Points on a hilly landscape, in no order, each with its height.
From any point a ball rolls to the lowest of the 2 points nearest to it. It stops when none of these is lower. Distance is the straight distance between rows; heights are no part of it.
z292 (h 5.24): [-0.25 -3.04  6.24 -0.50 -6.24  3.21 -1.48  2.70  2.77 -0.94  2.13  2.46
 -0.09  0.62 -1.50 -4.76 -2.67 -2.39 -3.51  0.92  4.21  0.52  0.34  0.72]
z941 (h 6.30): [-1.28 -6.86 -2.55  1.33  0.18 -2.23  0.29 -2.53 -2.70  0.35 -0.19 -0.49
 -0.24  5.80  1.52  5.07 -2.69  2.50  5.53 -0.56 -1.77 -1.70  0.15  3.06]
z789 (h 7.68): [ 6.49  1.39 -2.82 -0.65  2.37 -1.45 -1.21  0.87 -3.33 -1.05  0.10 -1.75
 -1.52 -4.08  0.20  7.19  0.78  0.10  0.45  4.21  2.32 -0.71 -0.66 -0.83]
z241 (h 1.68): [ 0.77  2.33 -1.63 -1.63  0.76  0.28 -1.22  4.35 -2.04 -0.09  0.06 -3.14
  1.91  0.67  1.83 -2.05 -0.39  1.17  1.93  1.04 -2.57 -1.99  0.67 -2.58]
z371 (h 3.61): [ 2.79  0.12  0.21  3.18  2.09 -1.83 -1.19 -3.53 -1.70 -5.27 -1.53  0.10
 -5.46 -2.33 -1.84  6.21  3.40  1.14 -2.79  1.70 -0.76  0.12 -0.40  1.46]
z855 (h 2.77): [ 1.38  0.40 -4.12 -0.15  0.06 -0.62 -4.75 -2.68 -2.29 -4.71  2.84  3.50
 -0.70 -1.43 -2.11  2.80 -2.06  0.36  1.73  1.06 -1.06  1.78 -4.12  3.81]
z706 (h 7.66): [ 1.66 -7.07  0.90 -1.04  1.53  0.12  2.36 -3.49  0.59 -0.29  1.97 -3.24
  3.47  1.84  2.06  3.48 -2.74 -1.23  1.83 -0.67  0.19  2.54  1.03  4.18]
z341 (h 3.53): [-0.45  0.08 -1.84  5.21 -1.89 -0.04 -2.70  1.98 -6.30 -1.73  1.02 -1.40
 -2.68 -2.30  2.63  6.08 -0.21  6.97  1.16 -0.63  2.33 -0.52 -1.72  1.69]
z225 (h 8.72): [ 1.76 -0.12  4.68  2.01  2.91  3.33  2.15 -1.14  0.88  3.20  1.26 -3.60
  1.49  0.71  1.57  2.10 -0.94  3.38  0.99 -1.34 -2.74 -2.02  2.76  0.03]
z739 (h 5.29): [-3.85  0.44 -2.88 -0.54  2.36  1.03  6.19  2.52 -1.55 -1.24  2.06  0.33
  0.73  3.09 -1.30 -0.47  0.52  4.27 -0.64 -2.35 -3.95 -0.31 -1.74 -1.14]
z636 (h 6.43): [-0.87 -0.55 -0.31  0.60 -2.06  1.91 -3.30 -4.70  1.80 -5.63  3.42  1.91
 -2.48 -1.46  1.05  1.35 -0.29 -3.42 -2.11  2.55  1.46  0.93 -3.85  2.83]
z610 (h 4.20): [ 2.02 -1.59  4.45  0.53 -0.63  4.32 -0.92 -2.59  3.71 -2.64 -1.99  0.54
 -4.23 -1.21 -1.28 -3.32 -1.17 -2.50 -2.65  2.23  1.11 -0.95  2.39  1.54]
z428 (h 6.93): [-1.52  0.86  2.22 -0.62  1.58  1.96  1.58 -0.69  0.60  0.32  1.61 -1.08
 -0.14  2.02 -3.50 -1.07  0.78  3.65  0.02 -3.90 -0.93 -0.02 -0.53  0.02]
z370 (h 6.44): [-2.49  0.71  0.90 -0.72  1.68 -1.02  6.71  2.20 -1.64  5.16 -2.17 -1.84
  2.10  2.56  5.09  2.44  2.09  1.04 -0.53 -3.67 -2.08 -0.84  2.89 -1.71]
z460 (h 2.83): [-0.76  0.92 -4.04 -3.85  2.69  1.26  0.16  3.06 -0.70  0.77  2.55 -1.91
  4.38  0.14 -0.54 -2.89 -1.32  0.54  4.16  2.19 -1.73 -0.09 -1.44 -1.78]
z63 (h 6.28): [-0.50  4.53 -1.83 -1.66  2.76 -1.81 -0.03  0.67  0.24  6.39  0.94 -2.33
  2.17 -2.19  1.47 -2.16  2.96 -2.72  1.08 -1.85  0.19 -0.52  3.57 -3.03]
z440 (h 4.16): [ 1.64  0.53  1.00 -3.38 -3.26 -1.17 -2.54  4.28  0.98  0.17 -3.84  3.58
 -0.41  0.83 -5.60 -7.64  0.57  0.25 -0.98 -4.00  3.61 -1.06  2.18 -1.98]
z574 (h 2.98): [-3.66 -0.70  0.30  3.00 -2.33 -1.73  0.34 -0.73  2.42  4.45 -4.48  2.49
 -2.66  2.49 -2.45 -1.36  3.76 -0.81 -2.67 -0.58  0.37  0.05 -3.32 -2.70]
z630 (h 7.10): [ 0.24  1.13 -0.56  0.06  2.05  0.09  1.29 -2.90  0.69 -2.60 -4.89 -1.20
 -2.69  0.25 -2.51 -1.13  1.59 -2.86 -2.77  3.97  0.58  3.06 -0.12 -2.40]
z314 (h 5.64): [-2.57 -2.78 -0.17  4.23  1.28 -1.62  1.25 -2.82  1.25  1.55 -5.33  3.17
 -3.33  3.86 -0.05 -0.91  2.51 -0.36  0.79  4.73 -0.72  2.58 -0.37 -1.94]
z838 (h 7.34): [-1.70 -7.14 -0.23 -4.30  2.61  0.40  3.09 -1.12  2.67 -0.74  1.67 -1.94
  3.91  3.92  0.53  1.24 -3.84 -1.72  0.40 -1.60 -1.39  1.14  0.13  4.51]
z187 (h 3.49): [-2.63  2.60 -0.32  3.14 -3.26 -2.34 -0.38 -2.23  0.18 -1.07 -2.76  1.57
 -5.03 -0.44  1.49 -0.88  5.26 -0.88 -2.17 -2.42 -3.91 -1.54 -0.51 -1.18]
z959 (h 3.16): [-1.71  1.59 -0.07  0.71  1.23 -4.95 -1.84  3.22 -1.83 -2.44 -0.41 -3.44
  2.66 -1.04 -0.55  5.03  2.17  4.04 -0.26 -0.54 -1.83  0.04  1.19 -0.19]
z496 (h 1.87): [-2.79  0.42 -4.08  0.82 -1.55 -1.34 -0.74 -0.11 -2.14 -2.58  4.55  2.86
 -2.52 -1.48  3.27  2.13  0.95  4.65  4.60 -2.71 -2.09 -2.14 -1.53  2.41]
z351 (h 2.62): [-2.10  1.81  3.20  1.76 -4.73 -0.48 -1.05 -0.35  1.46 -0.81 -1.88  2.16
 -4.50 -2.17  4.17 -3.38  4.56  0.09 -0.57 -4.33 -1.46 -4.15  1.51 -1.15]
z13 (h 5.87): [-2.37  1.43  2.09 -0.87  2.36  1.19  6.78  3.13 -2.21  2.01  0.16 -1.95
  2.21  2.15  0.81  0.52  0.97  3.71  0.48 -2.09 -2.44 -1.09  0.10 -1.77]
z272 (h 6.90): [-1.54 -0.26  0.45 -0.31  0.73 -1.00  3.88 -3.74  0.34 -1.76 -3.88 -0.42
 -0.95  0.69 -3.14 -2.88  1.12 -4.63 -1.86  4.10  6.20  4.14  0.19 -2.63]
z641 (h 2.93): [ 0.48  0.06  5.56 -0.74 -2.35  0.40 -2.01  4.57  3.46  0.22 -2.63  2.98
 -2.92 -0.11 -2.44 -3.30  2.26 -0.11 -0.90 -5.58 -0.63 -1.97  4.43  0.62]
z984 (h 7.32): [ 1.53  2.60 -1.86  0.19  2.94  0.21 -0.66 -1.97 -1.75 -2.38 -1.43 -0.62
 -1.42 -0.96 -3.48  0.78  0.76 -0.49 -2.48  2.81 -1.26  0.02 -1.38 -3.17]
z20 (h 0.36): [-0.19  0.88  2.81 -1.28 -1.08 -2.08 -4.52  1.39  2.74 -3.95  0.74 -0.43
  0.19 -2.58 -0.35 -0.65  0.34 -0.47 -1.50 -0.99 -0.39 -1.50  1.08  2.54]
z87 (h 3.78): [-3.82  0.41 -1.99 -4.84  0.60  0.43  0.84  3.95 -0.48 -1.22  2.06 -1.82
  4.66  0.36 -1.46 -4.63 -2.70 -0.25  0.77  0.61  1.06  2.45 -1.76 -0.02]
z600 (h 8.19): [ 1.22 -1.72 -0.62 -2.03  2.23  2.34  2.72 -0.94  3.21  4.28  4.23  0.27
  2.27  0.78  4.94 -1.63 -2.67 -2.29  4.71  0.04  0.46 -1.97  4.16  2.00]
z47 (h 6.72): [-2.09 -6.75 -3.50 -1.38 -0.42 -3.11  2.72 -0.90  0.80 -0.45 -0.15  0.77
  1.24  4.14 -0.14  3.27 -2.50  1.67  1.88 -0.80 -3.48 -3.35  0.78  2.72]
z645 (h 5.99): [ 3.87  2.93 -1.06 -2.47 -3.50 -1.49  1.87  0.32  0.99  3.95 -2.38  1.92
  4.22  0.65 -3.03 -4.43 -0.56 -2.45 -0.65 -1.90  7.51  0.00  1.48 -2.73]
z258 (h 6.65): [ 1.23  1.72 -0.89 -1.60  1.02  2.70 -0.97 -1.11 -3.77 -3.88  2.70  1.24
 -0.88 -2.85 -2.38  1.96 -2.04 -0.42 -4.55  1.29 -0.64  3.61 -3.54  0.60]
z46 (h 4.01): [ 0.83  1.59  4.88 -2.25  0.40  2.46 -0.71  2.25  1.98  3.34 -2.22  0.81
  1.00  0.22 -1.66 -4.17 -0.57  0.31  0.60 -3.94  2.66 -1.22  2.28 -1.13]
z759 (h 4.73): [-0.40  0.53 -4.15  0.77  1.44  2.57  1.08  1.05 -4.46 -0.56  2.81 -0.31
  1.39  0.70  0.92  1.75 -2.86  5.79  3.75  1.48 -3.64 -0.90 -2.41 -1.11]
z507 (h 3.93): [ 0.99 -0.18  4.21  3.25 -3.95  5.53 -0.70  2.43  1.14  1.88 -0.55  0.82
 -1.57  1.11  2.59 -3.96 -2.12  0.98  0.68 -0.99 -2.95 -2.97  2.56 -1.30]
z771 (h 5.09): [ 1.21  0.53  1.96  1.68 -4.04  2.73  3.47 -1.73  1.74 -1.55 -2.58  0.37
 -1.50  0.83 -4.95 -4.78 -0.82 -2.91 -4.06 -0.82  6.60  0.41 -0.69 -2.14]
z249 (h 7.25): [ 0.77  1.49  3.58  2.09 -0.81  0.76  1.04 -1.71 -0.57  3.17 -1.67  0.14
 -1.28  1.62 -3.00 -1.50  1.88  1.35 -2.00 -4.07 -1.39  0.18  0.05 -1.96]
z333 (h 4.06): [ 4.94 -0.19 -1.15  2.78  2.98  0.33 -0.44 -3.22 -0.40 -4.99  0.42 -0.93
 -5.00 -2.59 -1.31  5.51 -0.60  1.30 -0.28  3.12  2.18 -0.88 -1.43  2.62]
z450 (h 2.87): [-1.18  2.09 -1.75  1.29 -4.27 -0.74 -3.24  3.05 -1.39 -2.61 -0.95 -1.99
 -0.34  1.75  2.29 -0.60  0.08  2.29  0.59 -0.45 -4.07 -2.76  0.15 -1.43]
z78 (h 5.78): [-0.45 -4.19 -1.49  4.26 -0.89  0.46 -1.33 -1.16 -2.28  0.93  1.78 -0.52
 -0.78  4.37  3.55  2.74 -3.75  4.29  6.08  0.81 -2.28 -2.73 -0.05  1.46]
z934 (h 8.02): [ 3.52 -2.67 -1.98  1.42  2.21  0.57 -1.55  2.24 -4.96  1.33  2.55 -0.93
  1.21 -1.53  1.49  6.59 -3.27  3.68  6.85  1.88  3.08  0.50 -1.99  0.35]
z629 (h 7.28): [-3.39  2.04  1.13 -2.72  2.72  1.26  0.91  0.66 -0.02 -1.38  1.76 -0.78
  2.28  0.55 -5.38 -4.85 -0.72  3.17 -0.88 -3.94  2.24  2.15 -2.75 -0.10]
z114 (h 4.19): [ 0.44 -1.89 -5.24 -1.39  2.36  0.40  3.77  1.48 -3.51  0.60  2.36 -1.38
  2.52  2.03  2.99  2.43 -1.60  2.11  4.98  1.80 -2.46 -2.54 -0.06 -0.35]
z640 (h 2.88): [ 0.20 -2.33  3.23  1.58 -2.02  4.47 -2.40  1.50  3.52  1.23  1.98  3.13
 -1.87  1.14  0.14 -5.49 -1.69  1.39  2.01 -2.81 -0.40 -3.14  0.69  0.67]
z606 (h 6.11): [-2.17 -1.38  3.10  1.28 -3.98  2.58 -0.47 -3.48  1.46 -3.18  3.80  1.97
 -3.19  0.36 -0.77 -1.75 -1.05 -2.41 -5.09  3.21  3.56  1.73 -2.34  1.70]
z538 (h 6.94): [ 3.10  1.43 -1.10 -1.18  1.65  2.10  0.26 -1.20 -1.21 -3.13  0.27 -1.61
 -2.08 -1.48  1.37  0.40 -0.80 -4.57 -0.20  6.28  1.95  1.63 -0.90 -1.42]
z350 (h 3.65): [ 2.51 -0.53  2.95 -0.77 -3.96 -0.89 -3.63  3.39  1.77  1.55 -5.91  6.92
 -3.44  0.24 -3.72 -4.15  2.21 -1.18 -0.82 -5.28  3.35 -1.39  4.14 -0.54]
z31 (h 4.09): [ 5.82 -1.63 -0.14  2.97  0.10  2.35 -4.43 -4.07 -0.62 -1.69  2.13  0.14
 -3.00 -1.50 -0.03  5.18 -2.01  0.84  0.54  2.21  0.05 -1.00 -2.91  2.95]
z349 (h 4.18): [-0.93  1.84 -0.48  1.91 -1.14 -3.41  0.22  3.48 -4.78  1.90 -3.46 -2.60
  3.65 -0.60  1.28  6.31  1.34  2.64 -0.49 -0.86 -2.48  1.34  1.07 -1.77]
z724 (h 6.89): [ 0.13  1.64 -1.26 -2.92  0.93  1.62 -0.77  0.64 -3.71 -1.85  3.39 -1.23
  2.73 -1.64 -0.16  1.56 -2.73 -2.89 -2.52  3.10  0.80  3.11 -3.71 -0.24]
z120 (h 7.51): [ 1.54  4.04 -3.22  2.21  0.76  0.79 -2.48  0.21 -4.90 -2.41 -0.75 -0.22
 -2.79 -1.36 -2.52  3.59  0.27  1.67 -0.65  1.20 -2.94  0.35 -2.26 -1.67]
z230 (h 3.82): [-3.94  1.06 -0.10  2.52 -2.25  0.62  1.21  3.47 -1.27 -2.72 -0.22 -2.16
  0.05  3.19  3.00 -0.41 -1.51  4.79  1.86 -0.34 -3.89 -2.36 -1.35 -1.46]
z10 (h 6.03): [-2.07 -0.79  0.42  2.65  2.19 -2.83  0.50 -3.56  2.02 -2.21 -5.62  1.93
 -5.12  3.11 -1.32 -1.73  3.14 -0.90 -0.23  1.52 -1.73  1.29  2.75  0.16]
z954 (h 5.70): [-3.75 -3.30 -0.65 -4.53  0.96 -2.19 -0.86  2.81  4.93 -3.20  2.08  1.90
  1.94  2.20  1.10 -2.50 -0.75  0.90  2.55 -2.85 -1.26 -1.52  0.86  4.04]
z832 (h 7.82): [ 7.42 -0.39 -2.88  0.54  1.82  0.43 -1.90  1.85 -4.97  0.35  1.54  0.07
 -2.10 -3.66 -0.03  8.27 -2.07  3.41  3.06  3.80  3.93  0.21 -2.86 -0.50]
z643 (h 4.75): [-1.46 -2.26 -3.13 -0.45 -1.29  0.57 -4.77 -3.73 -0.66 -0.62  2.04 -1.19
 -0.03  4.57 -0.64 -1.71 -2.98 -0.14  4.34 -0.95 -2.45  1.07 -2.79  2.26]
z58 (h 3.67): [-0.30  0.36 -0.33 -0.38  2.90 -3.68  1.90 -1.18  2.99  6.94 -1.39  0.33
  3.16 -1.92 -1.16  1.47  3.81 -4.18 -2.29  2.52  0.20  2.60 -1.64 -1.93]
z591 (h 7.96): [ 1.92 -3.68 -0.18 -1.43  1.76  1.24  3.83 -3.38  0.11  3.29  4.67 -2.18
  4.14  0.91  4.80  1.04 -2.49 -2.10  2.58  1.30  1.64  0.15  1.51  2.69]
z757 (h 4.81): [ 1.02  2.74  3.88  2.29 -3.25  4.25  0.29  4.25 -0.48  4.13 -3.99 -0.14
 -1.11 -0.26  3.14 -2.30 -0.54 -1.71  0.37 -2.14 -2.97 -2.60  3.03 -3.68]
z60 (h 4.58): [-1.76  1.70  0.80 -4.42  0.74 -1.20 -1.45  4.96  0.05 -0.62 -0.95 -3.12
  3.15 -0.01 -3.31 -4.72 -0.27  0.00 -0.45 -1.42  0.47  0.43 -0.39 -2.11]
z257 (h 7.45): [ 0.49 -0.34 -0.99 -0.99  3.52 -3.90  0.96 -1.56 -2.36 -1.85 -2.67  0.73
 -0.06 -2.25 -4.10  5.75  0.86 -4.08 -6.43  2.09 -0.45  6.56 -2.55  0.32]
z300 (h 4.74): [ 0.45  0.08 -2.43  1.21  4.26 -1.37  1.90 -4.27  0.70  3.28 -2.94 -0.01
 -1.74  0.34  1.87 -0.28  2.87 -5.45  0.67  5.32  1.50  5.18  1.46 -2.15]
z310 (h 2.97): [ 1.25  2.47  0.22  1.92  0.54 -0.84 -1.53 -3.99  1.84 -5.35  0.10  0.92
 -3.97 -2.74 -0.92  1.18  1.95 -0.17 -2.26  0.02 -1.51 -2.33 -0.45  1.96]
z367 (h 4.99): [ 0.34  2.51 -1.30  1.43  1.11 -3.88  1.03  0.44 -2.66  6.42 -2.07 -3.04
  3.82 -0.84  2.96  4.38  3.25  0.05  0.47  0.03 -1.30  1.81  0.85 -1.41]
z674 (h 5.69): [ 3.64  1.54  0.58 -2.72 -7.38  0.66  2.16  1.75 -0.06 -0.65 -1.91  1.60
  1.78  1.60 -4.04 -5.93 -2.23 -3.04 -2.00 -0.03  7.88  0.52  1.93 -2.36]
z286 (h 5.71): [-3.43 -3.23  4.05 -1.49 -6.73  2.25 -2.17 -1.09  0.68 -0.22  4.80  0.99
  0.14  2.56 -0.09 -2.94 -1.43 -1.29 -2.90  0.97  2.39  2.30 -2.02  1.18]
z119 (h 5.72): [-1.47  4.53 -0.19 -0.32  0.55 -2.82  1.50  2.78 -0.60  8.18 -1.46 -1.63
  3.53  0.05  3.88  1.01  4.16 -1.65  0.66 -1.90 -1.78 -0.88  3.39 -2.99]
z281 (h 4.15): [-5.30  3.23 -1.74  4.27 -3.91 -2.76 -0.33 -2.60 -1.46  0.84 -1.88  3.08
 -2.18 -0.15  1.36  0.35  4.60  0.11 -2.57 -5.29 -3.03  0.29 -3.80 -1.32]
z667 (h 6.66): [ 1.34  5.13 -2.04 -0.91  2.72  0.42  1.29 -1.86 -1.53  4.67  0.42 -1.48
  1.65 -2.66 -1.21 -0.64  0.97 -3.52 -1.15  0.28  0.49  0.19  0.17 -2.87]
z76 (h 7.03): [-0.45 -5.35 -2.06 -3.46  2.47  0.63  5.44 -0.30  2.37  0.96  1.51  0.37
  3.00  3.17  0.41  1.44 -1.33  1.04  0.31  0.32 -2.19 -2.50 -0.35  0.95]
z812 (h 1.40): [-0.18  2.14  1.54  2.68 -1.77  0.15 -2.48  0.33  2.76 -0.66  0.54  1.95
 -4.45 -0.67 -1.00 -3.95  1.54  0.96 -0.89 -2.64 -1.85 -3.49  0.30 -0.90]
z509 (h 6.53): [-2.63  1.07  1.83  0.10  0.20  0.27 -0.65  2.01  2.20  0.16  1.72  0.23
 -0.03  1.58  0.91 -0.41  1.32  4.62  0.91 -4.22 -3.11 -2.20  1.18  1.06]
z828 (h 4.68): [ 1.94 -0.15  3.62 -0.47 -1.95  4.03  0.86 -1.59  2.10 -0.13 -0.05 -0.04
 -2.14 -2.48 -1.56 -5.57 -1.38 -2.73 -4.16 -0.06  3.87 -1.92 -0.64 -0.03]
z608 (h 1.67): [-1.00  1.06  0.06  1.26 -0.20 -2.64  0.63  0.48  0.73  3.87 -4.34 -0.05
 -1.07  1.64 -0.98 -0.09  2.74 -1.43 -2.05  1.69 -3.24  0.44 -0.27 -3.38]
z15 (h 8.96): [ 3.03  0.68  0.80  2.51  3.84  1.77  2.40 -0.15 -2.26  1.76  3.08 -2.92
  1.56 -0.32  1.46  2.54  0.35  4.66  1.04 -1.04 -0.57 -0.08  0.76 -0.31]
z296 (h 4.31): [-1.22  0.47 -3.27 -0.78  3.94 -3.29  2.92 -2.70  1.69  4.69 -1.06 -0.25
  1.40 -2.29  0.38 -0.44  2.06 -7.53 -1.98  3.60  3.10  2.53  1.38 -1.25]
z525 (h 4.76): [-0.81 -0.15  5.14 -2.77 -3.36  2.27 -0.99  2.87  2.97 -0.05  0.62  1.31
  1.42  0.32 -0.81 -4.79 -1.63 -0.67 -1.62 -3.02  5.06  0.96  0.62  1.33]
z737 (h 6.64): [-0.36 -1.25  2.34  0.23  0.50 -0.97  2.95 -1.55  1.64  0.58 -6.12  0.40
 -1.62  1.54 -1.16 -4.56  0.96 -3.66  0.00  2.88  3.11  3.49  4.06 -0.39]
z153 (h 6.70): [ 1.40 -1.53 -1.16 -0.04 -0.63  2.48 -2.48 -2.46  1.88 -5.41  0.05 -0.76
 -2.88 -0.70  1.08  0.38 -2.99 -3.31 -2.10  5.62  0.93  1.91 -2.48  1.02]
z663 (h 6.41): [-1.39  0.80 -0.21  0.36 -0.89  3.69 -0.35 -2.12 -1.28 -2.94  2.93  1.31
 -1.06 -1.90 -3.60 -2.59 -0.69 -1.41 -5.26  0.63  2.37  2.25 -3.34  0.79]
z467 (h 6.05): [ 2.36  1.80  4.15 -0.22  0.55  1.81  1.52  0.91  2.35  3.55 -3.55  0.18
 -0.76 -3.53 -0.13 -1.31  1.49 -5.89 -1.33 -0.64  0.98 -0.98  5.77 -2.81]
z329 (h 5.27): [-1.49 -1.80 -3.98  3.20 -1.91  0.87  1.35 -0.39 -3.27 -2.27  1.16  0.49
  0.43  3.09  3.05  4.72 -3.73  5.59  4.23  1.29 -0.46 -1.76 -1.37 -0.08]
z647 (h 3.58): [ 0.45 -0.10  3.08  1.72  0.17 -0.45 -0.18 -3.27  4.59 -4.56 -1.66  1.22
 -4.12 -2.05 -0.58 -1.52  2.01 -2.36 -2.81 -0.48 -1.26 -1.40  3.13  1.67]
z917 (h 7.47): [ 5.14  2.25 -0.55 -2.05  2.23 -0.95 -1.02  1.24 -2.88 -0.40  1.71 -3.91
  3.25 -4.14 -0.34  3.97  1.20 -1.97 -0.45  1.62  1.82  1.03 -0.10 -0.85]
z813 (h 1.86): [ 1.61  0.46  1.13 -0.39  1.02 -2.32 -3.04  0.73  0.16 -4.02 -0.45 -2.44
  0.68 -3.19 -2.10  3.39  1.67  1.19 -3.06  0.35 -1.90 -0.11  0.27  1.78]
z323 (h 4.10): [-4.49  1.52  1.04  3.67 -3.76 -1.38  0.83 -1.06 -0.26  4.56 -2.68  1.75
 -0.49  2.63  0.99 -0.90  2.97  1.21 -3.42 -4.99 -1.38  0.66 -3.94 -2.45]
z583 (h 5.53): [ 1.78  3.19  4.47  2.39 -1.26  3.12  1.16  4.07  0.62  5.94 -2.03  1.44
 -0.82 -2.87  1.81  0.36  1.54 -4.19  0.78 -1.32 -2.41 -2.73  6.35 -3.01]
z224 (h 4.65): [ 0.01  2.08  0.03 -3.09 -1.09 -1.77 -0.54  3.74  1.42  0.95 -3.30 -1.25
  0.66  0.66 -4.68 -6.19 -0.08 -1.54 -2.32 -2.99  4.52 -0.12  0.28 -2.98]
z382 (h 4.69): [-4.68 -1.62 -4.30 -0.05  0.79 -0.47  1.68  2.75 -1.48 -2.28  1.92  0.89
  0.07  4.72  1.08  0.02 -1.31  3.94  2.20 -0.40 -4.50 -2.67 -1.59  0.87]
z137 (h 5.21): [-0.24 -2.26 -4.28 -0.48  0.75  1.68 -2.02 -1.49 -2.90 -1.13  2.47  0.72
  1.68  1.27 -0.51  0.49 -4.32  2.87  3.60  0.29 -2.54  1.48 -2.19  1.21]
z889 (h 1.94): [-0.41 -0.17  3.57 -1.62 -1.51 -0.14 -4.19  3.62  5.28 -1.23  0.27  3.10
 -0.15 -2.00  0.48 -2.71  1.04 -1.22  0.15 -4.76 -1.24 -1.45  3.41  2.40]
z665 (h 6.97): [ 0.12  2.59 -1.04 -1.87  0.99  0.36  1.93 -2.13 -1.82  1.59 -0.52 -2.96
  1.72 -2.24 -1.34  0.66  1.93 -4.04 -5.14  1.39  2.36  3.54 -0.89 -1.16]
z140 (h 8.60): [ 1.64 -1.69  1.09  0.81  0.71  2.40 -3.35 -1.87  0.60 -1.61  3.19 -3.05
  2.37 -1.27  1.00  1.64 -1.72  1.61  0.68  1.02 -0.70 -0.43 -0.90  2.68]
z44 (h 2.84): [-1.60 -1.53 -2.06  1.15  1.67 -3.77  1.25  0.43  2.89  5.36 -3.20  2.75
  1.37 -0.65 -1.52  0.20  2.25 -2.02 -2.78  5.04 -2.08  1.09 -2.81 -2.83]
z691 (h 7.18): [ 2.58  0.91 -1.91 -2.53 -0.27 -0.35 -1.77  1.12 -1.67  0.12  3.82 -2.06
  4.53 -2.89  3.12  2.14 -1.42 -1.76 -0.13  4.10  2.93  2.02 -1.36  0.65]
z408 (h 0.61): [-1.85  0.03 -3.50 -1.23  1.29 -3.75 -1.65 -1.26 -0.65 -3.61  4.23  1.86
  1.17 -3.05  1.89  2.09  0.79  4.21  3.51 -2.31 -2.46  0.78 -2.27  3.92]
z29 (h 5.41): [ 0.69  0.61  3.50 -1.47 -5.10 -1.20  2.10  1.25  1.73 -1.10 -2.23  2.25
  0.00  1.20 -4.59 -4.06  0.13 -1.76 -4.58 -0.45  8.90  0.81  0.78 -0.64]
z859 (h 2.78): [-2.31  3.00 -2.69  3.50 -3.40 -1.73 -1.92  0.01 -3.86 -3.48  2.10  1.48
 -2.84 -1.91  3.87  4.63  1.46  5.02  2.44 -1.62  1.58 -2.57 -1.91  1.14]
z306 (h 8.41): [ 1.94 -1.63  3.67 -0.39  3.80  3.35  4.07  0.12  2.63  4.07  2.52 -0.04
  2.15 -0.69  4.08 -0.33 -2.51  0.74  2.61 -1.99  0.20 -1.68  3.61  1.17]
z803 (h 7.23): [ 1.40 -0.17  1.22 -0.70  2.87 -2.65  0.53 -2.89 -0.76 -0.74 -1.94 -2.01
  1.12 -2.42 -0.98  3.90  1.55 -2.72 -3.31  1.90  0.59  5.26 -0.69 -0.34]
z751 (h 3.44): [ 2.30 -1.89 -2.45  0.78 -1.79 -0.85 -5.95 -3.62 -2.05 -2.25  3.07  0.22
 -1.66 -0.14  0.29  4.91 -3.26  0.34  3.82 -0.11  0.77  0.59 -3.83  4.02]
z690 (h 3.95): [-0.92 -3.11  0.91  1.24 -1.61  2.36 -3.40 -1.31  1.91  0.76  1.95 -0.15
 -0.73  1.75  0.28 -2.64 -2.41  1.01  3.02 -1.63 -3.93 -1.55 -0.39  1.98]
z912 (h 8.31): [ 3.58 -2.40 -1.28  0.39  0.91 -0.35 -1.78 -0.69 -1.26  0.85  2.87 -2.59
  3.41 -1.13  2.58  3.39 -3.56  2.65  4.62  2.84 -0.67 -0.46 -0.68  1.96]
z497 (h 3.59): [-0.91  1.21 -4.81 -3.72  4.43 -0.21  2.12  2.27 -0.78  1.80  3.91 -1.67
  3.65  1.16  4.02 -1.41 -0.77 -0.42  4.46  2.09 -1.16 -1.75  2.02 -0.84]
z375 (h 5.17): [-1.27 -2.00 -0.64  0.64  4.58 -3.00  1.43 -2.61  2.60  3.73 -5.34  0.26
 -0.63  1.11  1.15  0.25  3.24 -1.27  1.62  6.25 -1.06  2.97  0.60 -0.98]
z805 (h 6.08): [-2.30 -2.72  0.47 -0.77 -0.45 -2.39  0.81  1.33  4.44 -1.68  1.52  2.13
  0.15  3.56  3.34 -1.28 -0.06  3.68  2.86 -3.36 -2.98 -3.27  1.84  3.71]
z421 (h 6.38): [ 1.94 -0.84  3.00 -0.76 -1.31  1.63  3.12 -1.28  3.02  3.28 -5.07  0.96
 -1.31 -2.32 -0.68 -3.50 -0.43 -6.53 -1.42  1.76  4.88  2.08  4.80 -0.46]
z621 (h 5.22): [-2.41 -0.69  2.18 -5.63  0.74 -1.43 -1.31  5.26  3.22 -2.65  0.87 -0.68
  2.81  0.41 -1.12 -3.86  0.10  1.61  0.64 -2.14  0.22  0.13  1.44  2.19]
z335 (h 1.91): [-0.77  2.31 -3.43  0.13  0.34 -2.59 -4.92  0.35 -2.09 -4.99  3.66  1.91
  0.37 -4.19 -0.96  3.79  0.18  3.10  1.06 -0.26 -2.24 -0.23 -2.22  2.96]

Call two points neighbours if one is among the 2 nearest of the other. Go from one point of each pair to the other, from neighbour to neighbour, staying as low as possible. Name the highest point that can't be avoided.
z310 and z20 | z329
z608 and z812 | z281
z241 and z640 | z137
z310 and z408 | z31
z20 and z241 | z224

Where does a ball stop that starts at each point below?
z10 | z608
z674 | z310
z984 | z640
z803 | z20
z645 | z20
z257 | z20
z286 | z20
